Points on a hilly landscape, in no order, each with its height.
From any point a ball rolls to the lowest of the 2 points nearest to it. It stops when none of these is lower. Distance is the straight distance between rows; heights are no part of it.
daz h=37.1: 108	87	81	126	113	78	72	56	133	83	101	108	112	128	102	88	83	132	91	78
bag h=32.0: 79	125	135	110	55	124	133	76	95	85	93	102	74	109	76	110	45	99	79	105
vuguz h=45.6: 72	92	110	104	102	109	174	102	96	119	131	92	126	78	76	90	107	90	140	118
Reti h=21.5: 130	96	82	100	120	135	85	51	92	107	90	100	133	138	79	117	103	127	95	103
Tene h=17.5: 107	77	133	105	100	81	98	123	87	101	135	105	49	98	112	80	72	103	113	86
dise h=50.3: 70	81	90	116	82	82	120	99	59	73	90	111	82	96	129	121	83	103	90	73
zita h=17.4: 137	120	71	108	120	71	103	82	113	104	101	114	106	116	149	142	153	98	101	94
Vutom h=15.8: 141	72	76	121	118	80	104	94	104	83	55	130	124	99	100	70	125	131	91	88
lur h=49.2: 104	91	134	69	102	122	43	91	69	100	95	78	75	101	92	110	47	112	86	111
vuk h=37.6: 151	126	74	138	97	89	78	119	102	95	81	138	108	129	113	100	177	110	102	99
vodi h=15.0: 86	82	145	89	93	110	108	62	139	100	110	102	73	106	99	104	100	99	124	130
Kep h=41.5: 105	99	85	97	118	142	116	95	100	135	99	91	124	85	76	110	96	88	161	86
pagam h=34.9: 141	110	83	109	107	100	62	118	70	85	63	113	96	119	120	73	155	122	94	130
vikul h=33.4: 124	86	101	122	79	88	111	127	53	102	122	106	70	141	120	112	110	120	76	93
Vefam h=15.2: 105	89	151	90	96	116	88	129	110	114	133	107	58	105	65	92	72	78	112	83
baf h=52.3: 153	74	89	73	116	81	127	123	112	80	121	100	103	131	108	118	124	107	92	95
nudi h=42.8: 64	113	138	114	74	118	149	92	111	117	111	101	87	57	75	84	89	84	151	115
Lona h=23.3: 62	80	111	87	47	77	104	122	104	114	120	87	75	76	121	134	95	84	95	83
las h=27.1: 128	137	84	106	138	121	56	86	92	83	77	132	86	112	112	101	116	90	109	81
bibo h=49.5: 57	86	118	77	89	93	80	85	88	111	95	95	92	71	107	92	117	100	64	137
pep h=11.6: 70	77	96	91	123	111	68	83	65	122	112	70	96	99	108	132	119	87	135	112
zuzud h=24.7: 125	81	58	93	103	104	122	62	105	108	95	97	157	109	91	108	121	137	84	111
rit h=46.4: 40	101	140	81	105	111	103	67	89	67	89	104	93	64	67	124	96	69	100	109
vevuz h=30.8: 64	102	109	106	98	126	143	109	117	112	43	103	102	97	112	107	114	67	119	113
Zonak h=46.0: 143	54	88	98	104	101	57	107	96	82	62	71	103	145	109	130	73	119	115	80
Nide h=25.2: 107	143	80	95	99	117	66	80	92	80	100	126	100	133	118	112	126	100	70	105
suku h=52.8: 116	57	101	69	104	78	104	119	96	53	110	90	94	115	112	112	75	112	91	95
givak h=30.1: 83	57	120	153	112	78	85	77	87	90	63	121	70	125	127	105	94	116	102	83
kani h=57.4: 96	127	102	65	89	132	105	126	103	104	123	70	95	89	83	128	70	62	143	89
kapav h=36.2: 100	92	122	84	81	103	101	155	153	128	118	98	110	91	78	58	111	89	94	108
vugi h=64.3: 127	79	60	157	133	60	99	133	35	109	82	74	115	121	97	98	123	107	101	91
vibed h=37.9: 80	88	89	124	150	73	73	78	113	89	111	92	101	98	102	65	70	102	98	78
Kis h=31.4: 75	74	114	123	108	101	60	86	86	110	69	114	70	83	123	86	107	107	134	98
goka h=29.1: 91	68	109	141	118	79	56	85	80	89	80	95	76	154	124	138	79	111	69	74
Kos h=24.8: 158	103	85	73	113	110	120	102	130	152	104	110	135	83	114	107	137	118	112	111
Pevel h=22.7: 112	70	76	101	73	88	78	104	147	95	99	125	126	119	98	120	125	111	95	58
zifo h=40.8: 93	130	144	93	77	134	155	122	100	104	112	110	98	84	47	79	91	84	107	124
godo h=28.1: 94	67	100	140	91	76	78	83	101	121	122	81	77	139	122	136	76	111	106	68
fesu h=10.8: 67	71	107	85	72	109	43	100	113	127	124	60	103	86	81	118	74	95	124	93
Dod h=30.3: 121	127	112	102	80	104	125	121	84	114	127	104	56	127	138	111	113	104	92	116
rekug h=45.4: 76	82	100	84	93	124	96	111	85	86	126	91	143	78	31	73	76	100	115	94
bol h=18.8: 87	54	97	106	77	116	79	104	123	97	97	128	132	106	64	78	125	113	109	85
Fevas h=28.2: 37	123	99	117	95	129	82	101	103	89	84	115	106	106	81	112	101	59	90	80
Fev h=18.4: 93	88	112	105	102	114	80	55	77	109	116	71	109	114	91	82	50	145	104	134
nubu h=47.2: 129	70	87	119	114	113	92	115	61	83	52	98	88	127	109	132	90	100	141	71
vimi h=41.2: 80	130	157	65	90	98	99	116	116	75	111	63	74	98	44	104	65	65	61	122
posi h=32.8: 111	120	38	144	76	82	84	99	93	83	67	98	138	108	117	69	106	132	96	100
Zoguf h=47.9: 45	94	116	77	114	92	122	85	83	95	116	116	111	60	80	107	120	72	69	106
Tifu h=43.5: 96	83	81	133	109	53	123	95	121	141	126	106	104	99	127	110	112	101	66	67
zodas h=26.6: 88	90	120	109	102	120	129	100	142	91	69	151	106	108	103	89	143	83	115	102
Pekek h=41.0: 84	110	76	108	74	74	114	109	115	144	129	92	116	80	140	115	124	111	81	104
dek h=44.4: 131	84	88	89	129	80	37	99	83	93	119	86	93	117	113	83	116	124	96	113
voluk h=34.0: 124	144	79	83	75	111	111	111	77	110	88	122	94	59	134	105	90	103	95	85
nago h=9.8: 158	99	73	117	132	73	88	67	92	109	67	117	105	102	112	119	133	116	77	81
kekal h=34.7: 68	85	100	96	109	111	92	98	93	60	84	112	121	108	80	60	109	110	88	132
reki h=40.1: 75	134	163	83	87	103	106	135	116	86	75	79	55	80	71	72	76	61	79	134
Pifi h=14.8: 44	126	117	87	64	84	135	118	82	79	111	87	101	49	103	87	115	89	97	150
Nifar h=22.5: 59	111	109	113	96	83	134	100	165	100	94	118	118	92	126	88	124	83	99	116
rofi h=30.4: 48	107	115	97	80	118	80	86	135	112	94	113	113	64	59	95	86	74	105	81
pitu h=15.5: 162	119	69	88	113	119	134	107	102	103	89	120	141	113	108	119	147	114	119	106
lilom h=50.6: 56	121	153	65	75	93	91	81	131	91	83	97	78	61	95	98	122	78	75	150
Poto h=34.5: 101	124	113	76	97	95	114	117	152	136	114	96	101	64	109	75	92	91	91	109
sel h=14.6: 122	73	90	109	119	104	102	122	128	87	79	121	122	127	77	65	109	106	102	83
bipil h=19.9: 97	88	124	41	108	90	111	89	126	68	129	97	98	53	77	112	79	80	107	96
Som h=25.7: 51	132	100	106	97	104	111	110	149	84	107	93	112	121	105	105	103	58	80	108
loz h=22.8: 81	114	136	53	102	81	114	112	122	65	103	86	63	62	105	123	71	51	100	96
pem h=43.0: 118	105	68	122	119	61	89	113	95	110	127	81	102	109	133	81	126	110	116	113
lezi h=29.7: 106	113	37	129	90	88	116	100	91	112	79	80	152	120	121	101	136	123	82	120
galif h=26.1: 94	139	116	71	67	98	165	105	150	87	121	119	126	72	105	118	95	94	78	107
parin h=39.0: 76	112	95	99	155	81	120	91	108	105	129	81	102	77	103	62	65	84	87	104
Zeg h=49.8: 87	126	119	63	89	123	58	102	93	120	111	74	85	74	69	102	46	84	74	96
Buba h=18.6: 52	123	125	59	60	81	126	113	115	96	107	69	130	19	61	103	107	77	92	132
gan h=11.3: 115	76	119	83	119	115	97	64	107	116	123	121	93	112	95	120	133	110	114	110
zipo h=36.6: 114	120	38	132	133	58	55	90	52	91	96	92	119	95	114	104	127	109	86	86
loruf h=36.5: 83	110	106	101	79	110	107	106	116	122	170	96	114	122	84	85	131	109	104	137
Rav h=34.3: 75	103	129	127	75	120	105	104	93	111	140	121	82	109	86	65	125	107	134	125
Pel h=33.0: 105	65	102	117	106	108	75	100	78	77	56	104	105	121	108	61	116	132	116	134
gobop h=18.5: 37	104	110	117	89	87	142	84	105	69	105	106	102	96	108	87	121	93	114	138
kudot h=45.1: 76	100	131	97	122	115	102	86	90	76	105	124	69	92	94	114	90	79	119	79
Neze h=28.6: 134	95	109	134	133	102	46	92	83	65	70	119	76	145	109	88	93	119	109	87
Kepof h=49.3: 150	80	96	65	115	108	130	115	87	87	96	134	99	91	94	110	100	99	84	68
kalez h=43.8: 97	112	96	97	116	132	97	87	94	81	94	107	99	95	94	86	86	95	156	96
dufe h=48.6: 118	62	122	93	141	123	55	94	62	114	83	79	104	128	79	99	53	121	86	98
Zufon h=41.4: 157	155	56	139	107	73	100	101	81	101	122	132	100	98	119	114	123	105	109	59
meni h=19.8: 111	99	84	99	114	106	65	50	90	127	94	71	103	127	112	107	95	134	73	128
Tet h=48.8: 73	68	98	108	88	120	100	102	61	71	69	103	110	114	89	118	84	102	113	91
futu h=33.5: 67	150	123	92	52	109	149	87	115	72	71	88	101	74	76	100	52	86	76	117
Bolu h=45.3: 166	48	95	112	132	64	33	97	72	84	78	77	94	121	105	107	98	144	107	93
Zup h=36.9: 132	132	82	109	107	123	119	75	67	118	69	108	82	90	127	116	75	104	105	82
gez h=53.0: 107	130	66	80	127	103	122	103	99	65	80	90	117	98	111	83	69	92	79	96
donod h=37.2: 146	108	82	150	99	79	100	109	43	102	122	134	79	114	103	103	133	124	100	70
dudoz h=34.8: 82	93	97	108	87	119	124	99	73	146	74	88	87	90	124	114	113	98	122	114
vizim h=36.1: 87	100	85	101	109	97	99	59	140	75	78	114	126	114	109	67	103	121	79	122
Dira h=29.8: 144	116	85	89	114	133	106	100	137	139	67	136	128	73	100	98	119	100	122	74
Bened h=42.2: 64	123	156	72	94	109	99	68	125	85	127	83	104	83	31	98	90	83	76	133
Lirin h=65.6: 128	62	62	144	107	60	119	108	72	113	102	85	109	107	104	118	103	120	118	64
Pag h=38.9: 126	125	57	166	130	58	56	103	69	83	88	124	110	120	101	102	163	96	100	92
Rad h=38.7: 70	109	88	86	95	86	102	104	102	139	163	77	125	90	100	103	126	96	73	122
Zira h=8.1: 81	85	108	85	119	118	75	90	96	149	95	52	89	97	98	122	74	83	114	109
bif h=47.5: 113	75	99	83	135	125	78	115	65	97	105	99	114	93	53	89	68	99	100	73
pamo h=26.2: 81	80	90	118	67	88	115	112	118	138	123	63	93	108	116	119	73	92	106	76
Ruza h=15.9: 115	84	116	36	111	96	112	76	115	82	129	125	98	84	105	129	123	97	97	110
Kevu h=51.7: 93	97	93	74	87	87	141	112	89	54	95	93	94	98	115	110	64	94	63	94
savut h=55.0: 138	121	71	80	98	100	83	120	122	106	123	79	109	114	105	88	74	108	93	86
sudu h=39.1: 66	93	146	102	83	114	116	126	94	102	85	79	80	97	68	76	74	82	102	128
seluv h=32.5: 78	122	98	87	78	108	101	91	120	127	142	95	113	60	84	94	77	96	114	87
dete h=46.2: 127	85	89	82	98	112	146	108	66	78	54	125	109	97	111	98	112	112	82	103
leda h=32.6: 60	100	130	117	75	129	54	83	88	113	109	117	68	103	102	95	120	101	139	121
Vumob h=30.6: 99	130	114	120	102	115	103	78	102	83	94	113	68	138	108	104	45	100	72	84
vusoz h=43.2: 106	97	114	75	98	134	149	111	71	95	92	111	109	106	69	91	103	101	88	124
bemol h=30.2: 129	157	102	69	69	129	151	116	124	121	98	115	111	64	113	110	77	93	102	97
rede h=43.4: 60	87	122	66	79	103	96	90	92	78	124	72	130	76	41	83	94	110	95	148
Kene h=22.6: 73	116	135	70	45	97	153	95	132	81	119	98	130	68	56	109	105	96	75	133
gogan h=38.2: 109	60	85	109	109	121	113	95	76	148	74	88	120	93	90	98	112	111	129	98
Kamon h=63.2: 141	90	69	141	146	49	84	142	74	96	58	90	91	114	115	85	121	87	84	77
fetaf h=37.8: 106	73	116	70	82	117	93	136	117	119	73	76	102	86	79	70	86	91	105	111
geta h=34.6: 104	136	52	136	98	75	76	94	63	84	84	109	98	92	134	92	92	113	77	76
merim h=56.1: 121	109	85	89	95	100	103	124	107	97	159	79	89	119	110	121	82	90	143	82
samif h=20.1: 80	72	112	95	99	63	120	132	90	113	135	84	68	82	129	91	109	91	106	108
Vogok h=29.2: 151	143	69	96	131	118	61	82	113	119	86	137	113	76	108	93	125	105	120	72
Poz h=60.9: 88	117	71	91	93	99	125	156	96	98	85	72	103	109	132	117	98	65	99	92
gudog h=25.4: 110	69	108	103	54	99	84	112	120	91	97	122	82	131	115	113	123	114	96	89
sime h=26.7: 103	103	115	90	49	99	119	105	108	111	122	127	71	99	120	130	101	101	73	83
Bikul h=62.1: 120	104	69	125	110	80	106	138	92	102	61	88	84	103	134	99	86	85	105	69
mozo h=12.8: 87	48	134	92	92	98	42	105	111	126	128	92	71	102	84	109	76	100	107	75
gazet h=54.2: 132	138	66	102	115	79	100	98	128	106	96	96	111	107	131	69	85	116	60	102
Rup h=59.1: 104	135	90	94	108	139	128	142	83	112	97	100	99	108	91	111	82	60	111	71
doso h=16.9: 110	86	117	108	99	95	107	64	128	110	121	79	83	120	118	81	79	129	124	123
fovet h=22.9: 92	129	73	90	93	78	72	90	139	77	116	111	110	123	140	127	141	96	80	101
nop h=40.9: 116	93	88	99	141	88	119	97	96	115	123	106	105	76	107	62	112	113	116	104
dedef h=29.5: 123	113	108	133	142	119	86	86	109	94	79	96	78	156	107	85	64	105	109	98

For each start below, name the point where the ball stops.
Pag | gan
Pekek | Lona
bag | nago
Bolu | Pel
Poz | Kevu

Call two points neighbours if one is among the 2 nearest of the other. Go from one point of each pair to the other, from neighbour to neighbour, staying as low as possible. Name the highest point that can't be avoided.
Lona, nago | sime
Nifar, Lona | futu
sel, nago | Vutom
gan, Pel | Pag
